A landscape with many valleys, sampled at points; each row gives a point and its height.
From any point a ball rolls to the lowest of the 2 points nearest to it. It stops when none of these is lower. Distance is the straight distance between rows; heights are no part of it.
masep (h 39.0): [135 146 176 103 147  97 115 132 131 132  79 143 125 152 113 104 181  57
 127 128 104  84 179  40 137 136 107 118 168 125 146]
bok (h 24.9): [133 113 104 115  85 110 147 125 124 115 129 120 128 163 125 140 173 160
 117 120 152 169 108 143 123 141 100 183  87 103 109]
pugug (h 21.4): [160 104  99 144  85 114 125 132 164 100 148 116  86 104 150 117  70 156
 103 131 174 116  93 158 120 140 119 109 104 108 161]
beka (h 52.1): [137 112 130 109  70 171 145 156  91 160 173  98 133 165 189 149 141 152
 133 109 159 152 130 152 133 172  94 129 128  99 144]
tateg (h 48.1): [147 158 146 166 113 182 123 170 113 162 143 120 116 105 132 135 117 152
 132 118 118 133 147 160 200 155 140  49 150 120 148]
rutu (h 24.7): [123 129 135  88 123 176 134 173 128 157 110 136 151  88 107 130 119  67
 147 147 135  77 110 174 131 133 158 162 114  95 117]
mokav (h 24.8): [ 86  97 121 150 113 148 113 129 131  98 130 107 119 105  66 174 127  92
 184 128 102 132 184 147 170  70 176 111 158 162  78]
feno (h 49.7): [126 100 133 121 122 126 179 135 107 172 137 124 129 140 179 140 135 154
 119 112 149 171 153 155 147 168 128 120 148  86 146]
lobur (h 36.3): [142 171  91 145 157  87 117 123 110 130  57 137 107  91 110 106  97 117
  96 172 113 170 172 110  65  85 104 135 118 122 147]
lom (h 29.4): [145 160 132 153 135 163 106 159 138 105 108 136 115  81  72 124 123 115
 147 149 109 121 134 163 157 122 147  98 111 136 109]
mis (h 20.7): [ 74  78 148 122 115 136 119 130 135 130 135  97 126 147  43 160 174  76
 180 134  99  98 145 127 185  81 190 146 151 135  68]
Safiv (h 44.8): [143 188 167 138 167 125 152 136 165 147  96 162 143 138  73 101 199  94
 107 148 129  98 120  86 141 178 167 112 130 104 118]
datop (h 24.4): [121  92 115 156  61 146 102  88 127 102 113 105 139 137 119 138 115 210
 125  66 136 149 104 133 128  81 106 135 111 152 142]
gev (h 43.1): [153 152 101 104 132 150  52 131 131  58  86 128 161 123  99 110  98 124
 145 133 152  77  75 108 111 110  82 163  98 137 110]
zeveg (h 36.7): [130 136 163  99 170 120 116 149 140 159  93 147 124 107 105  98 109  42
 136 167 106  49 167 103 134 124 155  79 180 122 143]
Podiv (h 32.4): [118 114 108 101  92 132 125 148 120 144  79 119 136 110  81 116 144 102
 136 121 118 140 135 150 131  93 133 177  91 109 103]
rez (h 41.0): [106 131 131 119 181 149 161 124 116 109 117 164 134  97 135 168 146 104
 141 157 105 130 127 180  89  90 142 176 112 139  86]
sopiv (h 19.0): [102 159 174 155 137 178 122 147 129 115 158 161 157  89 151 151 124 104
 117 142  93  76  91 178 118 105 142 133 126 172 150]
nar (h 58.6): [101 116 153 132 109  92 125 145 129 151 179 102 142 181 165 108 118 131
  95 106 138 103  87 122 145 169 126  89 170 160 160]
tebos (h 45.9): [116  85 143 122 139 135 158 130 155 192 116 121 115 105 113  97 110 135
 134 101 142 127 155 158 179 108 171  83 148 125 139]
Nopa (h 1.5): [ 86 115 131 141 105  63 164 114  93 148 167 101 123 186 165 141 170 134
  92 137 115 183 136 116  89 162 108 150 143 117 137]
Vapi (h 42.1): [ 83  64 121 138 113  68 121  90 158 153 114 122  98 131  55 126 138 136
 160 120 102 151 135 119 163  48 181 147 135 165  89]
mep (h 29.7): [139 199 126 120 179 179 110 141  93 101 190 154 169 148 202 144 132 119
 137 159 123 106 139 122 106 149  83 122 132 154 127]
pep (h 57.6): [129 108 111 116 137 143 167 107 115 192  62 128 120  96 128 112 116 163
 125 114 142 177 187 158 101  90 136 140 118  99 141]
sof (h 36.1): [128 133 117 115 113 174 142 111 104 106 144 131 142 122 172 158 126 148
 127 140 150 119 103 172  79 114  95 179  96 122 128]
nem (h 49.8): [140 122 119 127 175 117 141  66 140 146 110 132 148 152 106 103 130 191
 135  58 167 149 106  70 124 121 130 117 138 139 129]
veleg (h 36.0): [128 143 124  98 181 178 143 127 111 170  84 155 145  74 125 117 106  97
 136 146 125 110 166 157  84  84 138 139 128 116 145]
fer (h 42.9): [159  89  85  78 135 106 143 128 108  88 129 129 103 155 147 143 126 172
 156 134 168 162 151 101 126 145  92 142 119 105  78]
zofo (h 21.5): [132 130 104 143 103  82  98  92 144  87 181  91 116 179 163 111  98 162
  98 123 180 141 102  96  83 145  78 120 141 152 149]
Siz (h 44.9): [185 141 107 107 156 125 169 148 113 155 161 138 121 156 196 156 149 137
 130 169 146 160 151 138 118 201 135 124 112  59 113]
fotap (h 35.6): [111  94 112 162  44 124 119 155  86  89 158 107 122 107 165 166 119 124
 124 136  94 151 161 132  99  87  88 139 125 145 164]
Baf (h 46.6): [118 102 112 114 114  79 139 118 124 152  99 101 126 149 107 112 137 148
 122  88 143 172 146  91 129 123 116 134 126 115 128]
lito (h 53.0): [113 103 136 119 176 165 158  91 112 141 131 146 143 139 165 132 112 189
 141  80 159 134 120 149 116 104 134 112 152 147 128]
zimi (h 43.2): [125  79 145  98 154 155 129 146 144 164 117 125 133 111  97 110 124  87
 179 131 128  92 177 138 182 106 170 100 151 117 117]
geru (h 48.4): [128  44 134  86 139 151 162 101 136 187 122 121 127 121 154 107  88 144
 169  99 179 124 161 150 144  99 154 108 152 116 143]
bele (h 9.6): [113 126 169 164  86 186 140 168 157 133 152 137 104  90 106 143 135 129
 138 121 103 114 131 199 209 122 191  85 135 143 132]
gal (h 36.9): [167 179 112 144 175  92 111 126 178  92 115 159 105 130  85 114 141 141
  99 175 115 131  85 123 158 165 150 126 102 118  89]
lipog (h 46.2): [162  81 115  90 152  81 146 151 166 135 117 132  95 139 157  98  63 113
 131 152 169  65 118 121 146 177 149  79 159  99 128]
nor (h 7.4): [116 167 141 185  80 167 103 141 109 167 167 120 119 130 155 126 129 143
  93 101 103 158 101 154 133 149 111 128 134 106 166]
kam (h 33.7): [141 149  95 150 134 162 119  98 117  67 137 152 130  93 179 162 135 148
 128 165 125 160 128 163  70 101  83 182  62 118 120]
Num (h 35.2): [128 149 137 118 124 109 127 135 126 152  70 126 136 118  60 116 181 106
 123 125  97 145 173  92 134 105 129 154 108 120 101]
degel (h 19.7): [104 157 160 115 111 207 146 158 114 144 123 139 167 106 115 138 158 103
 137 116 113  91 106 182 142 127 150 153 104 126 115]
piv (h 60.0): [162 135 112 108 175 141 155 102 123 190  77 129 129 100 139  90  65 161
 123 108 173 137 164 127  94 123 118  86 134  93 174]
lasof (h 35.9): [109 156 163 122 131  82 113 133 156 157  91 126 130 153  95  81 152  54
  93 131  99  73 113  52 124 139 135 114 157 135 148]
gese (h 21.1): [101 209 149 178 176 108 103 108 135 137 179 120 121 151 151  94 120 124
 103 142 101 154 125 105 123 189 113  74 161 155 152]
duz (h 51.0): [125 156 178 147 127 172 142 145 103 158 135 119 157 149 122 120 198 117
 144  83 122 119 170 103 178 171 111  82 146 120 138]
tonul (h 25.6): [124 104 111 137 104  33 110  81 166  89 168 115 103 185 132 120 106 165
 100 123 164 129  63  83 116 137 107 121 142 160 127]
gan (h 42.0): [190 138 121 104 180  99 157 145 139 121 137 151 103 162 147 135 162 135
 127 171 121 158 172 103 167 208 146 130 130  77  83]
Pif (h 34.4): [150  72 116  78 110 104 112 146 162 113 120 108 139 170  87  87 112 125
 157  81 162  70  84  77 183 148 152  98 145 134 110]
Gile (h 51.2): [168 166 125 131 164 154 144 157 133 157 136 143 123 113 147 119 113 144
 120 135 138 133 119 167 139 158 150  99 113  92 135]
turok (h 34.9): [136 109 104 119  73 105 137  79 123 130 105  90  91 146 134 120  95 185
 110  91 171 152 112 126  74 112  88 133 120 133 166]
dobi (h 38.6): [109 122 134 122 163 175 130 127 113  82 141 149 160 118 143 167 118 131
 163 132 136 109 102 160 101 102 123 158 122 155  99]
moza (h 55.5): [126 119 137 103 113 145  91 124 123 124 182 105 182 203 152 100 141 140
 137  62 163  97  98  66 126 180  89 123 146 143 148]
moz (h 26.0): [173 144  89 113  76 111 117  97 130 100 185  63  94 164 181 134  83 153
 115 133 159 128 110 126  83 157  73 135 125 112 176]
vig (h 22.9): [109 159 160 177 106 193  98 161 125  79 155 141 166  36 132 156 118  93
 118 166  65  83 101 166 118  97 124 146 101 150 152]
Fik (h 38.8): [156 158 122 118 146 162 108 133 170  89 128 137 143 158  82 107 160 154
 157 122 156  87  83 101 189 161 131 116 100 131  68]
toboz (h 45.1): [173 112 106 142  65 154 132 190 121 189 116 107 103 101 140 121  93 142
 115 113 143 150 137 178 185 145 144  97 120  78 163]
rigam (h 25.8): [146 197 149 149 178 151 111 135 102 144 189 130 151 138 200 124 119 126
 120 151 110 136 134 120 116 175 107  89 149 130 145]
bena (h 44.7): [143 155 139 103 139 118 142 155 116 120 135 146 143 174 153 127 197  89
 116 141 110 109 133  83 117 188 100 168 124  98 106]
zeli (h 70.1): [120 143 135 140 121 129 133 171  74 125 135 126 138 115 135 139 145  92
 136 156  85 126 189 129 142 117 108  86 159 158 127]
lurev (h 46.9): [112 121 113 109 133 135  93  98 127 132  77 126 124  82  98 118  78  87
 131 165 137  91 134 140  58  51 113 160 120 136 139]
laka (h 33.6): [121 135 124 113 153 195 133 151 109 176 116 142 134  44 154 164  88 105
 169 166 129 115 171 186 112  74 136 140 136 111 152]
vif (h 20.5): [ 99 105 120 163 120 162 135 135 135 113 129 128 105  76 108 167 106 129
 160 116  87 165 194 171 150  82 155 112 127 142 116]
sen (h 62.4): [ 75 116 177 137 155  83 149 126 117 174 130 122 154 164 163 105 144  64
 109 104 100  92 134  93 111 134 139  87 202 166 174]
Zos (h 24.6): [ 92 131 152 120 120 207 129 118 111 154  83 130 170 100  87 136 162 131
 166  88 106 112 151 158 141  81 142 152 107 144 102]
gedo (h 16.5): [ 91 129 132 128 103 111 131 104  86  87 162 116 146 160 171 152 127 130
 101 139 123 120 109 116  51  97  83 146 142 185 158]
Bap (h 40.1): [116  89 179  83 169 122 121 124 146 143 122 139 120 127 104 125 125  45
 168 151 128  51 155 110 157 125 180 107 187 116 110]
pufaf (h 35.7): [139 168 102 154 151 112 114 113 124  75 105 160 129 116 124 145 149 134
 115 155 114 156 117 139 100  95 100 168  85 128 111]
Mib (h 50.2): [158 110 115 117 125 112 160 152 175 164 130 124 106 142 133 107 110 167
 107 115 189 138  82 159 153 187 172 117 100  78 131]
sugi (h 36.8): [153 110 111  88 148 129 114 132 173 104 129 129 148 152 103 113 100 140
 149 109 172  68  66 101 161 158 135 134 115 127  95]
sib (h 29.1): [126 106 124  93 123 127 147 144 154 133 106 149 125 126 110 136 137  95
 117 146 148  96  68 170 112 125 172 181 105 113 100]
remon (h 35.4): [ 97  61 134 155  84  98 114 144 150  88 156 114 108  95 108 137  87  85
 129 139 101 122 126 139 141  79 163 122 142 158 125]
Vego (h 30.1): [109  88 132 158 134 143 130 148 132  43 185 140 124  78 146 177 102 119
 151 155 116 134 128 154 134 114 145 129 124 152  92]
ruda (h 40.3): [ 90  84 137 148  38 145 146 168 100 158 142 114 113 119 151 156 141 132
 114 103  88 154 154 179 143  89 146 137 136 149 150]
Gomub (h 50.0): [171 177 131 151 166 167 154 171 110 168 143 146 107  94 154 143 116 136
 139 161 105 159 163 183 170 148 156  63 132 100 146]
Vibo (h 46.0): [157 152 145 123 125 201 108 148 120 139 161 112 154 144 150 111 106 166
 146  80 147 110 131 140 191 165 116  70 136 131 140]
Mamuv (h 45.0): [139 110 106 111 125 104 127 135 114 131 154  99 124 178 135 124 143 173
 137  99 156 190 160 102 155 156  97 120 123 108 101]
Deti (h 25.7): [139  86 117 118  77 140 115 136 166 143 120 117 121 117 126 102  75 140
 111 106 188  79  70 161 133 115 141 102 121 130 173]
bodap (h 43.6): [164 118 159  96 167 189 139 145 115 125 166 136 174 135 181 125 120 142
 178 102 156  71 142 120 175 170 112  70 166 136 145]
fudog (h 30.7): [123  91 119 108 104 162 145 156 109 129 138 122 108  65 155 176  90 107
 164 164 133 127 154 185 109  89 141 149 138 118 136]
lizam (h 32.3): [125  88 104  92  46 102 124 110 126 127  97  85 112 144 104 122 124 145
 117  97 166 124 100 132  94  93 104 170  98 131 146]
lesag (h 42.6): [148 166 125 119 137 115 124 155 115  91 123 134 127 158 107 139 178 121
 122 150 101 149 143 101 149 158 115 139  97 118  85]
Vokun (h 42.7): [129  73 115 146  21 158 125 180 120 152 138 107 103  99 157 147  95 134
 124 111 117 141 146 174 169 117 125 118 125 127 165]
Ramov (h 47.7): [161 120 111 105  84 126 153 186 155 182 109 115 103 118 131 103 103 105
 118 133 166 114 107 168 152 182 162 118 111  68 155]
refu (h 30.4): [113 122 120 145 149 188  82  73 122  87  92 135 161  63 115 144  91 154
 164 101 133 117 107 150  98  35 107 146 106 160 120]
Rufa (h 49.0): [147 133 131 110 161 119 155 158 152 146 118 131 128 137 138 105 123 102
 117 138 141  96 124 113 145 162 148  98 141 111 125]
foz (h 26.9): [148 139 144 158 133 159  99 155 150  43 200 136 123  94 138 150 106 121
 139 159 110 109 129 147 169 142 145  90 118 152  98]
Zovuz (h 32.5): [ 98 110 151 113 119  37 122 109 133 133 105 124 123 174  93  92 151 102
 114 110 103  94  99  28 135 115 145 125 154 162 133]
riv (h 39.3): [131 171 126  99 198  91 114  73 140  89  84 183 133 133  97 142 168 149
 124 153 101 110  88  81 116 118 127 169 108 130  66]
zofu (h 66.6): [133 151 112 156 137  11 150 149 120 126 127 122  71 137 129 119 126 121
  75 182  90 179 144  96 120 155 137 106 163 117 139]
raf (h 40.8): [124 123 189 113 131 165 148 153  98 169 168 133 188 142 180 121 142 108
 153  90 132  83 152 108 162 156 104  80 187 146 181]
pegak (h 37.6): [125 160 118 121 171  50 119 102 123  76  99 172  98 129 114 150 142 143
  99 168 100 146 116  95  93 115 115 176 119 135  78]
loso (h 10.1): [103 105 119 170  95  65 158 125 112 101 167 122 102 146 158 153 140 141
  96 147 108 191 131 148 108 118 135 135 126 137 122]
Zegur (h 51.3): [130 120 139 114 198 151 146  93 138 125 137 142 159 155 148 116 136 165
 149  77 166 108 109  91 129 137 125 114 139 128 115]
mer (h 40.9): [135  68 117 125  99 103 112 172 149  62 192 129 103 107 151 141  69  99
 121 162 147  81  79 153 142 144 143 121 141 142 134]
kek (h 21.8): [142 154 102 164 101  67 141 164 117 167  96 124  93 102 113 126 138  98
  72 183  90 199 147 153 102 131 147 161  97  97 150]
dusuv (h 12.6): [146 157 133 187  90 177  96 137 135 152 154 120 107  93 151 110  74 162
  90 107 137 123  95 152 133 145 109  97 135 116 185]
rebu (h 34.5): [188 173 104 166 136 120  90 158 187  73 158 144  95 129  96 104 132 129
 122 158 140 120  98 138 199 180 161  96  88 121  99]
kem (h 48.2): [122 125 105 133 162  60 142  82 138 153 119 127 114 145 104 113 127 198
 122  89 140 214 142  82 117 135 121 118 140 125 126]
duzu (h 29.9): [156 176  90 189  94  94 100 128 118  93 139 129 114 115 146 151 165 148
 106 163  82 221 153 122 114 120  92 170  69 111 119]
pim (h 60.5): [ 85  99 166 129 136  75 149 109 127 158 163 110 157 191 157 112 154 108
 114  83 131 127 106  72 116 155 119 110 177 144 161]
gir (h 50.4): [138  77 129  81 122 199 121 126 127 176  94 113 146 104 109  95  79 140
 181  80 174 101 169 134 162  91 130  94 137 126 142]
rasud (h 64.6): [140 126 134 106 186  48 142  86 140 146  68 158  94 137 102 101 127 119
 120 134 116 150 192  37 118 114 128 126 176 113 144]
sasa (h 26.8): [123 122 100 133 115 151  82  93 113  70 116 128 162 138 115 141 114 182
 161  76 133 143 118 110 127  83  87 129 111 185 108]
Gode (h 39.2): [163 172 114 115 220 124 136  94 167 105 107 180 142 134 102 124 146 160
 129 134 147 116  84 113 109 144 132 158 100 118  77]
Mugar (h 21.6): [125 105  93 125  60 153 112 122 113 120 112 100 139 153 127 143 138 184
 129  81 139 174 119 141 139 114  78 163  92 122 111]
lemo (h 12.3): [ 97 192 149 185 117 141  93 107 115 178 145 120 131 131 113 104 145 150
  96  95  92 194 106 141 120 165  91 136 123 124 150]
Sare (h 27.8): [ 97 127 125 113 160 200 117  83 109 119  89 131 178 108 100 156 121 148
 197  75 130 121 124 139 119  54 149 141 114 155  95]
kole (h 16.6): [ 99 200 132 184 169  94 100  84 157 146 159 134 112 131 122  99 121 165
  95 134  97 203 110 125 108 175 113 116 127 138 147]
baroz (h 61.0): [163 132 121 110 162 104 146  98 156 171 110 120 116 148 161  94 103 142
 142 110 192 159 140  87 100 217  85 115 142  76 167]
bopen (h 33.0): [118 159 151 106 167 159 135 153 149 175 102 151 140  87 119  93  93  63
 123 148 128  46 121 149 120 122 163 101 131 132 159]
rase (h 25.5): [ 90  58 134  97  81 128 117 156 125 154 109  85 128 142  60 145 153  68
 180 122 100 125 186 124 182  93 156 149 138 114  78]
latib (h 28.3): [134 112 114 117 134  92 171 130 163 125 131 149 121 152 124 141 152 142
 105 141 145 143  83 159 125 150 156 177  99 112  99]
goso (h 48.8): [134 150 190 113 149 158 147 143  89 135 122 144 162 137 136 130 217  70
 169 117 122 110 188 110 155 154 114 123 141 127 141]
nat (h 34.6): [125 184 109 161 136 121 120  90 102 129  86 124 126 103 136 109  92 154
  90 135 124 161 141 126  56  86  82 129 112 128 173]
tel (h 58.8): [172 123 127 108 173 149 170 105 121 189  69 140 132  98 152 117 129 146
 144 101 173 174 196 132 111 138 112 128 130  71 170]
fot (h 54.7): [ 99 106 137 157 144 140 162  74 138 154 133 138 115 148 139 138 128 197
 111  68 153 162  84 155 122  99 163 127 146 143 129]
kede (h 21.9): [ 97  93 123 117 119 110 144 109 108 109 122 126 112 128 148 144 118 111
 124 139 130 133 127 137  75  86 125 149 129 157 129]
tomen (h 29.6): [119  72 105  90  34 143 107 136 142 158  93  78 130 132  98  92  85 143
 124  85 165  94  95 145 131 109 121 136 105 138 151]
pag (h 30.0): [169 137  96  99  63 120 148 122  95 105 175  77  92 157 183 165 126 136
 123 158 143 138 136 151  65 139  79 157  98  93 166]
Zitaz (h 9.7): [ 60 131 141 153 135  81 143  93  83 121 174 115 137 179 181 151 160 138
  92 116 105 176 126 114  72 119  94 134 163 163 141]
febul (h 25.0): [165 192  94 160 149  77 119 133 114 146  86 133 106 117 101 137 136 126
  89 186  87 202 154 116 105 157 122 153  96  91 135]
bobef (h 32.7): [ 96  43 128 164  88 148 108 137 136  35 170 106 145  68 120 178  83 114
 152 132 108 127 144 135 127  70 148 143 138 160  92]
ragor (h 29.2): [ 89 140 144 143 116 160 119 123 114 106 114 118 152 143  63 128 194 106
 166 112 101 105 124 110 159 100 155 106 131 181  86]
Bobiz (h 33.2): [124 165 159 100 143 167 132 178  76 119 186 134 190 147 190 146 155  88
 150 145 103  66 145 126 128 159  89 114 157 163 147]
Fabe (h 27.5): [132 200  93 153 136  74 114 109 117 125 105 143 132 147 114 148 183 150
  91 168  94 207 144 108 110 144  93 188  91 114  84]
dovit (h 59.9): [165 135 121 128 163 134 143 110 113 175  99 106 136 139 141  98 119 163
 152  87 165 184 179 101 126 177  84 107 146  72 165]
loko (h 37.9): [ 74 101 139 195  43 153 132 126  94 127 155 130 128 111 173 165 134 138
 100  94  68 160 158 154 115  84 111 131 140 163 154]
telet (h 29.0): [116 122 121 132 127 126  90 106 137  95  96 112 145 135  72 116 120 152
 152  86 125 115 108  94 152  89 121 105 118 180 106]
dekug (h 67.7): [127 171 122 189  90  44 108 172 108 120 159 106  94 160 139 126 145  91
  79 180  68 180 138 116 131 175 120 104 141 119 152]
Lebo (h 38.1): [137 139  97 100 151  82 127 115 137 130  67 150  97  96 100 112 100 114
 104 174 134 133 142 110  98 109 138 151 128 118 119]
sil (h 41.5): [170 177 101 102 140 128  67 155 166  65  93 150 128 112 107 108  94 104
 113 174 143  60  52 124 126 150 109 161  84 100 105]
desuk (h 26.7): [117  58  97 118  86 111 156 121 135 121 130 112  81 103 132 158  98 125
 137 148 159 148 145 179 101  93 147 153 116 116 120]
misar (h 62.3): [163 137 121 101 169  95 159 101 168 156  94 147 122 158 146 117 147 141
 106 112 180 130 113  85  75 192 105 171 124  75 141]
nos (h 56.3): [108 122 113 150 132 135 171  72 132 191  79 135 110 122 121 125 124 193
  98  84 137 191 128 159  94  82 152 148 127 124 132]
kal (h 40.0): [167 165  94  92 143 101 102 141 140  95  62 155  96  98 102 108  87 104
 115 193 133  97  98 121  96 140 115 167  97  83 107]
vuvo (h 43.9): [ 86  89 122 138 137  65 104  74 149 168  91 135 109 121  69 108 124 109
 134 149 104 112 100 130 120  38 180 171 118 152 124]
sep (h 56.9): [118 122 136 129 140 138 103 115 132 140 188 100 146 190 156 103 113 169
 123  74 158 122  95 106 150 170 116  88 166 166 135]
labit (h 54.1): [121 129 138 104 104 190 107 139  88 144 169 108 181 174 179 120 151 142
 131  74 146 120 135 109 141 167  75 125 142 137 147]
nuvuf (h 48.5): [ 97 102 118 131  77 165  85 125 119  88 116 101 146  65 113 152  72  81
 140 147 119  97 136 148  72  55 106 171 132 143 142]
Letis (h 29.8): [117  75  99  84  78 160 113 163 128 145  99  97 138 121  80 135 134 118
 173  92 130 132 178 146 173  99 141 166  96 105  94]
gup (h 41.1): [161 120  90  95 186 110 141 102 142  92 113 155 120 146 115 135 125 179
 138 130 169 139 124 108 120 134 117 146 110 124  80]
gozum (h 29.5): [142 165 160 100 144 183 137 172 115 171 107 140 169  98 146 123 129  62
 138 147 122  51 134 131 129 154 128 123 126 107 158]
gibi (h 32.8): [ 98 128 142 124 173 170 128 104  98  87 146 116 169 154 106 149 159 145
 175  93 112  92 112 112 141 106 140 107 141 190  88]
vugif (h 21.2): [ 97 141 120 112 141 128 103 101  86  78 168 128 178 191 151 134 153 128
 124 122 122 107  92 104  84 122  95 157 130 175 116]
Vuf (h 32.6): [119 162 111 143 155 151 108  69 116 131  66 144 147  79 125 107  99 149
 118 123 134 126  95 146  68  48 107 143  95 152 146]
zenon (h 24.2): [129 140 105 110 130 127  86 111 116  95 141 113 163 177 133 116 138 157
 132 100 141 142 118  87 119 130  69 142 118 156 110]
rora (h 46.7): [141 163 165 107 131 166 143 163  85 141 145 141 178 162 171 137 200  84
 140 111 113 123 154 106 124 175  92 151 109  98 145]
zase (h 41.9): [154 172 178 130 173 110 139 126 140 121  95 172 117 162 107 128 211  88
 140 136 124 110 161  55 160 182 135 107 161 116 122]
narur (h 43.0): [122 110 104 131 178 119 172  94 133 112  97 168 105  93 123 175 123 134
 128 180 122 183 145 176  75  84 160 191 107 127  95]
fode (h 40.2): [109  73 124 103 121  76 152 110 162 180  97 132 106 129  39 121 172 132
 142 130 105 159 163 104 171  83 195 159 123 128  86]
Leg (h 13.6): [125 154 148 175 104 167 118 147 130 111 185 150 131 114 183 144 123 129
  96 143 103 123  97 164 127 132 132 125 108 138 164]
zemi (h 37.0): [100 103 172  87  91 152 133 187  83 150 166 115 194 138 170 132 153  70
 140 127 107  64 138 120 141 154 103 116 169 165 167]
detag (h 17.2): [111 133 163 172 140 193 145 154 144 106 177 148 125 121 117 151 157 147
 160 127 123 103 124 173 205 149 184  50 157 166 100]
Rudig (h 22.6): [138 145 135 158 152 175 129 163 138  60 193 133 109 121 124 165 157 141
 168 156 124 134 154 157 201 161 159  60 139 158  77]
kefi (h 25.2): [ 87 103 149 114 125 101 110 130 120  96 115 117 124 151  74 147 151  86
 150 133  81  95 116 101 152  97 160 148 145 163  73]
dedu (h 15.7): [ 97  91 149 177  60 160 133 156 152 129 151 117 102  70 102 149 123 106
 130 113  79 148 163 190 193  90 182 112 117 146 120]
Zugak (h 29.3): [113  88 118 118 120  49 123 131 144 102 138 122 101 173 116 110 116 125
 104 127 128 112  94  78 131 132 125 119 153 157 116]
balur (h 52.9): [121 156 181 163 148 172 114  85 107 162 148 117 165 166 126 118 196 152
 144  55 130 154 157  85 161 174  96  90 174 136 153]
bor (h 69.0): [126 157 131 157 116  91 134 189  75 141 159 108 117 142 165 148 143  88
 117 177  56 160 175 125 148 148 117  78 157 125 151]
Pog (h 31.7): [107  74 130  94 104 124  96 134 122 121 119 100 152 148  87 102 114 106
 166  89 132  75 107  98 149 102 141 125 142 157 125]
nibi (h 17.1): [169 166 116 161  90 145 103 138 166 123 147 127 102 100 157 102  77 134
  77 143 157 101  69 153 108 159 118 117  99  95 180]
kur (h 45.5): [ 96 100 125 149 137 127  88  75 158 139  93 132 132  79  91 113  78 110
 139 149 125  93 103 150 102  30 154 157 111 149 146]
Lomo (h 39.4): [172 171 131 114 173  95 146 139 167 115 112 173  89 141  90 119 165 135
 106 188 118 126 146  81 175 202 166 114 123  86  82]
pamo (h 54.8): [107 123 142 149 123 139 151  53 160 167 146 119 116 160 143 122 128 207
  95  82 167 148  45 171  96 130 127 154 136 118 147]
dofim (h 31.9): [172 148 123 176 121 164 105 169 175  83 139 142 109  69 106 123 110 135
 124 152 117 128 121 166 189 146 175  96  74 107 114]
pima (h 40.7): [166 167 122 101 138 145  99 162 132 105 103 129 136 140  82 106 164 120
 135 135 129  90 114 106 157 157 118 130  85 107  91]
pav (h 38.4): [113 160 144 100 208 162 116  97 121 147  93 145 161  94 126  99  86  86
 144 138 133  67 134 114  71  72 124 113 144 155 152]
Rodu (h 16.7): [118 131 123 156 112  73 181 149  97 149 134 132  97 132 152 165 154  96
  95 174  85 184 160 163 102 128 149 154 127 113 131]
rut (h 31.6): [160 177  93 156 101 126 108 114 104 100 145 115 112 133 171 139 132 147
 113 159 128 189 126 137  73 135  82 171  75  98 135]
bekil (h 43.5): [146  94 118 103 130 118 142 175 152 126 158 135 100 118 165 128  73 100
 132 160 172  68  88 164 141 172 155  96 148 124 139]
zipi (h 38.0): [101  51 133 152  90 100 109 135 151  71 181 115 128 116 127 121  96 106
 124 116 127  90  73 146 146 107 164 104 144 188 139]
zagek (h 65.5): [132 123 101 113 156  26 149 109 120 144  84 140  86 131  99 122 118 138
  87 168  98 187 186  62 119 136 138 128 162 119 120]
Nege (h 47.4): [139 112 123 108 142 115 180 114 116 157 189 119 118 176 200 143 160 170
 124 132 154 189 143 147 135 196 131 139 142  89 113]
tafa (h 37.7): [139 122 130  99 119  65 136  99 131 137  73 149 112 127  32 128 187 139
 131 129 110 156 171  50 161 114 156 152 120 127  81]
fumoz (h 52.4): [123 107 130 129  93 109 173  99 155 181 135 113 115 155 140 113 120 169
 100 108 174 154  80 161 114 174 146 143 124  88 146]
fodin (h 40.5): [105 168 154 118 214 158 120 111 118 102 121 162 159 120 132 121 107 101
 133 138 112  51  78 123  83  97 131 131 144 167 134]
lemi (h 33.1): [142 116 115 156  49 122 139 114 105  79 187 101 107 109 185 155 119 134
 100 167 111 135 126 143  73 112  83 146  85 132 162]
dazev (h 63.5): [152 117 132 106 183  56 160  75 160 168  75 147 104 146 118 108 128 146
  98 116 166 159 140  63  83 158 134 141 151  96 138]
vod (h 26.1): [128 157 140 158 107 142 102 182 132  92 135 136 125  66 113 133 113  79
 119 168  78 100 120 147 130 113 132 124 117 136 133]

Call two points neighbours if one is among the 2 nearest of the other. Go from one point of each pair to the other, from neighbour to neighbour, staying as low as possible. Name the highest point that can't be avoided.
degel and Nopa | sib
nor and Mugar | turok
Nopa and zofo | Safiv
Gode and degel | riv
Nopa and Mugar | sasa
bele and mis | mokav
